Points, in no order, along strands that fork and pass close to each other.
In the rows, 128 means zero.
Two points are linked if the straight distance between their rows is under 113. Some points are linked to none.
(905): [155 151 133  37 132  76 122 104 169 151 121 147  92 141  93 111 131  69
 104  78 140 178 117 142 102 126 116]
(529): [116 201  98 144  99 110 122 126 167 153 146 101 120 144 141 180 153 164
 137 115 113  89  92 105 117  85 157]
(260): [156 126 106  80 175 125 142 126 157 103 121 163 131 158  76 146 163 108
  86 149 185 157 153 151 128 173 178]
(737): [125 195 149 125  49 180 195 101 155 160 120 124 100 121 146 125 100  90
 119  58  97 122 145 153 155 128 129]
(609): [140  93 177 113 115 186 160  85 139 106 124  89 129 118 135 115  85  46
 108 138 112 120 149 146  81 183 146]
(603): [107 148 102 107 113 152 121  92 180 102 148 102 167 125 132 151 167 100
 143 107 124 120 127 140  71 143 126]
(361): [184  46 155 131 134  83  92 127 115 119 131 151 167  82 128 111 190 167
 113 118 144 159 110  89 118 141  99]
(657): [ 96 169 116 129 122 131  83 110 150  93 139  92 159 144 122 134 176 106
 156 132 129 121 111 100  63 120 136]
(899): [138 175  86  94 167 142 156 121 167 103 124 160 108 175  96 150 149  83
  99 149 170 137 173 169 146 148 185]
(941): [162 112 129 177 164 156  74 156  91  98 101 132 146 134 107  81 152 119
 150 185 183 165 186 127 166 102 154]
(187): [166 110 126 161 159 124  85 144 103 122 110  91 115 143 120 102 129 142
 145 175 154 133 151 111 142 102 144]
(646): [106 176 106  80 160  88 119 142 153 126 139 100  83 192  95 145 125 106
 129 123 143 131 108 137  68 102 152]
(804): [150 159 148 145  67 198 188 103 130 171  97 114  95 111 146 132  75  98
 105 107 119  98 153 150 166 143 162]
(105): [ 74 132 130 115 113 146 111 102 148  84 174  95 156 135 155 115 139 138
 140 126 100  94  79 128  37 155  99]
(659): [ 91 213 145 191 158 134  63 158  93 110 134  96 113 177  82  96 117 139
 186 171 126  88 144 129 151 121 196]
(398): [124  88 142 112 141 148 183 113 139  80 151 171 198  85 134 133 153 134
 123 114 117 149 152 130 138 192 121]
(229): [149  25 116 182 139 114 134 142 123 124 164 111 151  98 201 121 111 194
 110 174 118 129 115 148 120 131 102]
(329): [147  99 111 114  88  60 113 116 176 160 141 121 153 107 148 187 170 154
  98  81 112 138  82 123  88 123 113]
(242): [132 103 138 100  98 115 131 105 127 162  86 134 121  97 134 127 116  89
 121  88 120 151 107 121 121 121  92]
(581): [135 125 152 178 124  97 109 161  84 111 190 124 168 120 152  86 176 207
 150 154 126  86  98  75 131 107 113]
(622): [119 126 127 150  97 185 203 129  94 141 117 166 137  90 140 121 108 137
 127 129 118 110 141 136 198 140 114]
(490): [ 82  96 142 127 130 161 119 122  99  85 145 132 164 111 128  85 132 108
 162 154 112 128 132 117  97 155  80]
(480): [ 98 174  60 157 115 180 147  96 154 158 125 108 107 147 156 164  84 158
 130 153 114 109 116 168 142 100 158]
(532): [105 171 124 109 148 141 161 143 143 149 130 134  63 178 122 140 102 152
 132 146 131  86 119 142 176 112 151]
(545): [ 86 155 129 143 186 132 112 155  91  88 144 152 143 162 128 108 149 189
 168 170 132 108 117 107 154 128 115]
(994): [ 87 165 141 121 156 127 111 126 125 144 126  72  46 181 114 118  60 109
 134 133 100  93 110 160  94 118 158]
(305): [133 117 126 147  84 140 142 133 113 119 141 162 204  63 144 137 191 154
 140  86 124 121 136  99 152 139  90]
(182): [152  71  78 185 146 107 119 139 113 132 162 120 176 105 182 133 140 203
 134 179 132 155 120 125 105  82 117]
(401): [137 105 121 168  94 132 120 125 113 113 146 112 178  68 149 123 167 141
 135 119 124 111 123 107 118 120 111]
(310): [112 104 122 106 176 114 160 147 127 140 137 114  65 173 140 149  58 158
 101 158 128 111  99 139 114 126 122]
(654): [110 150 134 113  92 106  80 110 126 172  75  87  84 127  99 116 111  47
 145  87 117 150 118 113 127  76 113]
(42): [103 186  96 104 165 169 140 141 156 108 126 141  91 189  91 136 117 120
 129 163 151 114 153 152 176 127 166]
(236): [ 61 149 126 134 155 158 106 138  90 110 113 130 103 146 104  93  83 101
 167 165 118 124 151 142 144 140 115]
(682): [171 133 136 140  67 158 202 104 138 182  90 137 131  95 148 158  96 112
 101  91 121 148 157 147 173 144 159]
(597): [138 126 139  37 126  88 137  97 160 128 144 137  83 137 123 128 124  90
 119  79 111 152  95 158  72 128  93]
(771): [151 108 123 158 134 163 109 143  73 114  93 140 147 109 120  76 120  88
 157 169 149 168 189 133 189 108 122]
(695): [153 166 177  84  77 146 208 123 164 151 130 194 124 144 128 131 130 126
 114  62 123 124 155 150 180 157 134]
(707): [162 117  89 138  91 135 193 123 121 200  73 169 121  88 141 159  89 147
 109 114 120 154 141 147 205 112 141]
(795): [156 141 136 168  67 157 191 144 124 152 120 173 152  89 151 158 153 166
  98  71 131 100 168 128 200 157 141]
(928): [122 150 110  97 129 164 161  98 191  86 152 145 181 120 134 154 166 106
 135  89 134 138 159 159 102 168 135]
(189): [ 97 153  71 162 113 136 131 104 144 148 146  71 108 155 163 167  77 171
 106 172  94 107  84 147  94 100 159]
(161): [131 103 123 116  86  84 133 104 147 161 113 148 144  77 147 154 146 137
 118  77 110 138 106 111 117 121  97]
(226): [120 134  77 164 144 106 109 138 128 146 148  92 132 147 153 165 107 180
 124 187 108 136 104 116  93  97 133]
(775): [144 125 133  96 127 156 166 100 180  81 162 178 220  99 119 152 176 130
 121  81 145 144 161 145 142 194 155]
(391): [168 138 134 141  75 136 159 122 137 137 115 179 196  70 130 156 171 139
 123  70 129 127 161 123 168 153 147]
(452): [138 112 160 146 119 145 112 111 118 127 118  73  96 124 127 119  93  89
 120 140 132  97 114 122 101 135 143]
(577): [136  48 155 123 152 136 142 129 135  78 157 154 182  93 146 145 166 165
 121 127 120 118 125 122 110 182 102]
(556): [103 149 123 150  74 149 213 141 125 149 141 193 161  97 176 153 129 187
 106  60 118  90 140 133 180 151  99]
(696): [ 79 185  82 132 103 103  81 124 127 156  94 115 106 140 107 124 119  91
 172 103 114 147 126 105 132  61 111]
(1017): [ 81 134 113 142 144 158 105 114 118  92 167  95 151 150 143 127 115 165
 148 182 108  98  92 130  66 140 128]
(822): [147  82 112 158  90 106 177 137 136 149 148 176 175  63 174 175 147 184
  95  74 117 126 133 137 156 146 100]
(920): [180  64 154 131 119 112 112 133  72 130 107 151 148  73 123  91 159 127
 132 118 142 151 136  94 154 116  95]
(71): [139  88  98 136 128 118 159 125 113 170  93 153  84 110 158 139  76 148
 108 141 119 153 129 145 179 102 114]
(106): [150  85 181 149 119 183 147 116 102 112 130  90 113 108 142 103  75  90
 112 158 112  98 136 138 116 182 146]
(651): [109 149 169 139 181 109  93 163  97  93 151 117 103 165 105 114 141 155
 155 163 130  83 124 105 144 142 146]
(73): [172  51 154 177 141  80  89 171  84 131 146 126 153 107 163  83 160 180
 122 153 138 126 110  97 138  87 111]
(866): [154 117 146 103 134 123 102 126 130 109  96 120 123 139  86 128 128  50
 116 127 142 156 153 123 136 157 153]
(249): [ 97 164  95 147 119 149 156 128 126 155 123 127  81 141 150 145  82 172
 130 136 109  93 101 143 180  99 127]
(403): [151  88 106 106 171 134 113 115 147  96 116 149 160 131  98 151 169 106
 103 158 168 177 156 132 100 172 146]
(415): [128  90 132 101 151 136 159 124 128 151 101 126  83 140 135 140  68 118
 109 149 123 131 117 148 136 137 112]
(814): [110 119 113 136  87 170 221 147  91 146 123 207 171  81 146 135 111 167
 123  92 117 131 157 140 186 147  93]
(283): [131 104 154 121 118 144  94 114 113 125  81  85 116 131  93 108  91  16
 109 142 142 174 163 140 103 143 135]
(92): [ 65 137 167 121 172 132  89 150  94  92 144 116 111 158  86  83 110 117
 165 161 122 117 130 122 115 146 115]
(520): [109 137 108 151 120 168 115 116  86 124 101 123 138 116 122 100 109 102
 155 161 125 135 155 135 162 108 120]
(78): [ 86 145 133 162 147 108 123 159  88  98 186 150 158 137 157 113 146 223
 150 164 107  85  93  93 139 124  94]
(311): [ 92 208 108 145 108 120  65 110 133 126 111  86 141 143  98 124 143  98
 159 121 125 141 126 102  98  86 135]
(871): [129 170 150 107 129 138 171 144 164 112 172 149  99 150 143 144 147 167
 110 112 124  61 101 131 157 161 138]
(320): [154 189 136  55 102 107 115 103 176 150 106 169 119 140  90 134 152  56
 119  71 146 167 137 142 151 124 125]
(298): [160 124 104 169 151 108  94 154 113 120 115 134 150 132 123 125 167 170
 153 166 158 149 141  94 156  87 142]
(571): [138 147 146 143 105 169 106 102 130 126 101  66 105 132 118 100  95  24
 125 153 124 113 160 131 110 138 158]
(517): [156 117 113  85 141  66  89 114 158 141 113 145 147 123 101 157 175 142
 103 112 157 167 106 100  97 123 140]
(661): [120 126 163 101 142 103 130 146 137 132 146 150 102 150 123 138 138 158
 123 117 128  88 102 107 149 135 110]
(893): [171  53 134 175 162 146 127 161  75 143 116 123  93 113 157  88  79 166
 121 183 136 121 144 137 186 111 141]
(652): [132 138  93 153  96 145 100 108 122 122 116 103 164  96 131 131 154 107
 152 137 131 134 136 110 129 103 130]
(54): [118 143 125  93 145  81 107 129 156 124 138 129 134 150 121 156 173 146
 129 109 141 118  96 106 102 128 127]
(69): [147 190 160  54  99 126 166 116 169 145 124 182 116 154 111 110 135  92
 125  63 125 152 138 147 164 148 110]
(729): [ 76 170 136 113 191 125 129 167 114 132 127  97  37 192  84 121  70 115
 140 155 125 107 134 155 123 123 158]
(473): [ 95 138 135 118 175  78  55 156 131 124 108 113 116 154  60 124 138  84
 137 126 156 174 138 111  66 114 134]
(541): [ 98 137 132  90 191  89  90 161 135 126  95 141  82 175  57 121 113  93
 136 123 142 181 146 147 120 116 131]
(234): [142 102 123 189 141  93  82 178  67 130 168 135 189 116 166  73 172 194
 159 170 137 123 108  86 124  58 118]
(921): [ 94 121 146 141 150  95  57 140 109 120 114  77 125 144  93 114 115 109
 151 142 124 168 119  96  57 107 107]
(526): [178  85 136 162 114 116 117 155  78 146 126 128 128  87 149  94 136 153
 130 137 137 117 127 110 165  81 104]
(699): [140 181 140 113  66 147 189 131 153 169 110 165  99 124 150 139 122 125
 121  54 121 106 127 145 177 129 125]
(710): [151 124 159  84 107  92  99 106 143 165  86  90  85 122 106 124 104  62
 117  73 122 136 106 122 103 117 120]
(592): [143 109 161  86 109 142 151  85 160 120 145  97 117 125 142 129 109  48
 113 101 112 134 119 154  58 162 112]
(704): [117 138 157  98 160  85 139 152 130 153 149  91  42 177 116 139  80 129
 103 120 111  96  86 141  99 120 137]
(774): [137  61 143 161 142 157 150 141  99 108 153 131 125 109 169 123 112 183
 124 166 114 107 123 138 136 152  99]
(732): [165  36 146 142 127  91 130 124 133 114 151 132 174  85 168 141 156 155
  93 116 124 127 108 121  98 165  98]
(23): [ 99 155 154 104 179  99 102 157 133 128 118 113  46 194  65 106 117  76
 133 124 140 122 151 152 131 125 156]
(250): [143 103 148  64 125 112 146 103 171 124 159 111 101 135 140 141 132 109
 111  90 109 100  94 142  55 152  98]
(916): [161  93  64 172 163 125 101 145 122 114 131 130 183 134 159 138 169 192
 140 181 156 176 132 108 121  82 147]
(713): [ 85 169  83 174 150 135  81 127  99 110 153 106 157 146 141 129 114 181
 158 188 104 126  93 110  70  92 139]
(990): [148 119 117 103 144 103  97 108 145 117  96 152 146 120  89 138 162  97
 122 130 159 185 146 111 127 141 127]

A fork is a point with three links, a tip a point with one. Leave the first point through the second and follow the links. Name the first fork or tip that comes.
(226); (189) => (990)
(737); (804) => (921)
(581); (234) => (329)
(603); (928) => (520)
(899); (42) => (105)
(520); (771) => (774)
